A landscape with many valleys, sampled at points; each row gives a point and its height.
A ball rolls from a point to the lowest of its 4 nearest points, and stops where none of them is lower. Distance is the straight distance between rows; heights are no part of it.
Roru height 166: [173 209 157 109  75 151 124 125]
Bisa height 303: [153 165 125 145 104 147 123 125]
pudir height 159: [152 179 124 132  94 155 125 138]
Zizal height 499: [156 188 185 104 111 128 125 100]
Tugo height 256: [143 160 139 142 118 136 127 110]
Fug height 552: [119  56  98 165 149 117 136 102]
sil height 689: [ 99  65 113 142 165 106 130 122]
kifot height 630: [123  38  72 162 155 115 131 129]
nam height 328: [159 173 174 130 110 132 125  93]
nuz height 550: [120  41  93 163 161 109 138 104]
bedo height 338: [148 134 135 155 124 129 127  82]
sosu height 638: [ 95  51  76 130 166 117 118 170]
Febif height 708: [118  58  74 152 151 120 126 145]
Mubul height 446: [108  65 130 144 156  99 138  85]
zusor height 321: [122 123 155 129 141 113 131  93]
dugas height 128: [136 161 164 125 119 123 127  96]
bek height 640: [123 161 141 100 112 130 129 144]
soga height 218: [188 212 176 107  83 149 115 102]
vofis height 401: [107  93 143 132 152 104 134  97]
Nebor height 471: [ 94  36 126 142 170  89 148  90]
bopes height 221: [132 139 124 143 124 137 131 118]
rele height 513: [ 94 117 123 107 144 123 134 159]
pufus height 108: [117  76  69 139 145 131 122 179]
tev height 500: [ 79  40 116 122 178  95 130 131]
Tor height 195: [115 136 112 129 114 138 128 154]
Kat height 79: [135 152 138 131 116 139 128 127]
Bim height 373: [178 193 165 129  96 144 116  96]
vifad height 467: [126 107 113 147 137 122 134 112]
dosap height 106: [113 130 100 130 129 139 127 171]
Vepeb height 93: [151 188 124 120  89 154 131 154]
supab height 222: [122 119  93 151 134 140 133 149]
Pom height 841: [117  13  54 145 176 112 124 164]
budis height 436: [107  99 101 132 145 124 124 153]
Zeluz height 270: [181 212 197  92  86 141 115  96]
bako height 402: [102 132 149 113 144 114 131 125]
zili height 485: [111 152 152 105 125 125 130 133]
venik height 468: [167 164 135 149 110 144 123  97]
Ger height 566: [109  64  92 152 148 123 130 138]
fer height 276: [142 130 110 157 123 138 127 122]
Zulo height 479: [ 87  50 130 126 176  95 141 108]
Tusi height 569: [138 175 137 116 109 139 125 144]
mude height 438: [115  92 118 136 152 115 132 116]
Naza height 544: [ 80  37 101 114 178  90 134 144]
mek height 760: [129 181 168  90 106 134 128 132]
dumo height 586: [145 193 190  90 103 129 122 110]
sidu height 411: [124 100 102 157 140 128 126 129]
Zelu height 561: [132 178 151 106 110 139 126 131]
Lalin height 515: [126  86 116 155 141 123 134 107]
bar height 224: [127 140 141 130 127 127 124 116]
vuri height 427: [154 178 141 136 101 145 123 113]
kago height 692: [141 215 178  72  83 134 130 159]
fud height 541: [ 80  49  93 118 174 103 129 161]
sena height 363: [106 111 148 124 150 108 134 107]
lok height 357: [129 168 163 112 121 131 129 117]
vofa height 487: [106  45 118 150 160 105 141  99]
nup height 846: [118  45  60 146 163 122 122 171]
Ripez height 424: [141 176 151 118 104 135 122 122]
gizal height 152: [121 161 121 121 109 146 129 156]
Lekos height 495: [128  78  96 164 138 119 135 116]
Folo height 165: [153 198 147 112  84 148 132 137]
Bot height 291: [131 157 114 131 115 143 126 146]
Gir height 139: [165 204 138 117  79 158 120 149]
Bizi height 662: [151 202 166  87  92 141 124 132]
Git height 127: [158 194 160 115  97 143 123 113]
Suze height 237: [121 156 168 118 130 118 128 108]
Kulu height 235: [125 138  93 139 116 147 125 170]
peg height 560: [ 97  31 100 137 174  99 131 122]
Dufis height 269: [114 133 124 126 133 131 126 136]
mon height 261: [119 120  81 140 127 146 125 180]
tuve height 249: [173 198 147 131  87 156 124 120]
noniz height 132: [150 192 114 124  86 160 129 163]
Pef height 330: [112 116 134 128 140 121 131 119]
mekud height 334: [122  91  89 154 135 135 125 143]
Poro height 465: [103 106 107 119 147 130 127 153]
ral height 135: [149 206 136 109  80 157 123 163]
malog height 686: [103  72 106 139 158 118 132 139]
pevem height 690: [116  30  72 153 161 113 130 139]
nis height 254: [135 143 111 139 118 147 129 133]
paf height 308: [183 217 215  84  94 136 109  90]
Repan height 309: [174 220 206  75  86 130 118 111]
Sapif height 125: [ 84  73 101 114 169 111 129 167]
lonis height 584: [120  64 106 153 154 113 137 111]
zesa height 583: [ 93  87 121 122 157 112 133 138]
Toru height 634: [131 185 142  96 100 146 129 156]
Mubim height 292: [125 130 144 143 133 119 134  95]
Zosol height 226: [139 154 181 115 131 114 126  85]

Call two points neighbours if one is among the 4 nearest of the other. Go from one point of each pair to the other, from neighbour to neighbour, staying as low as possible. Name the highest point that can't be avoided.
dosap / Kat | Dufis
Kat / dugas | nam
Kat / Vepeb | Bisa
gizal / dosap | Tor
Sapif / gizal | fud

Where does a ball stop that starts at each point below?
paf | Git
venik | Kat
Mubim | Kat
bako | dosap
Zelu | dugas
Ripez | dugas
mekud | dosap
fer | Kat
sena | Kat
Repan | Git
rele | dosap
Zeluz | Git
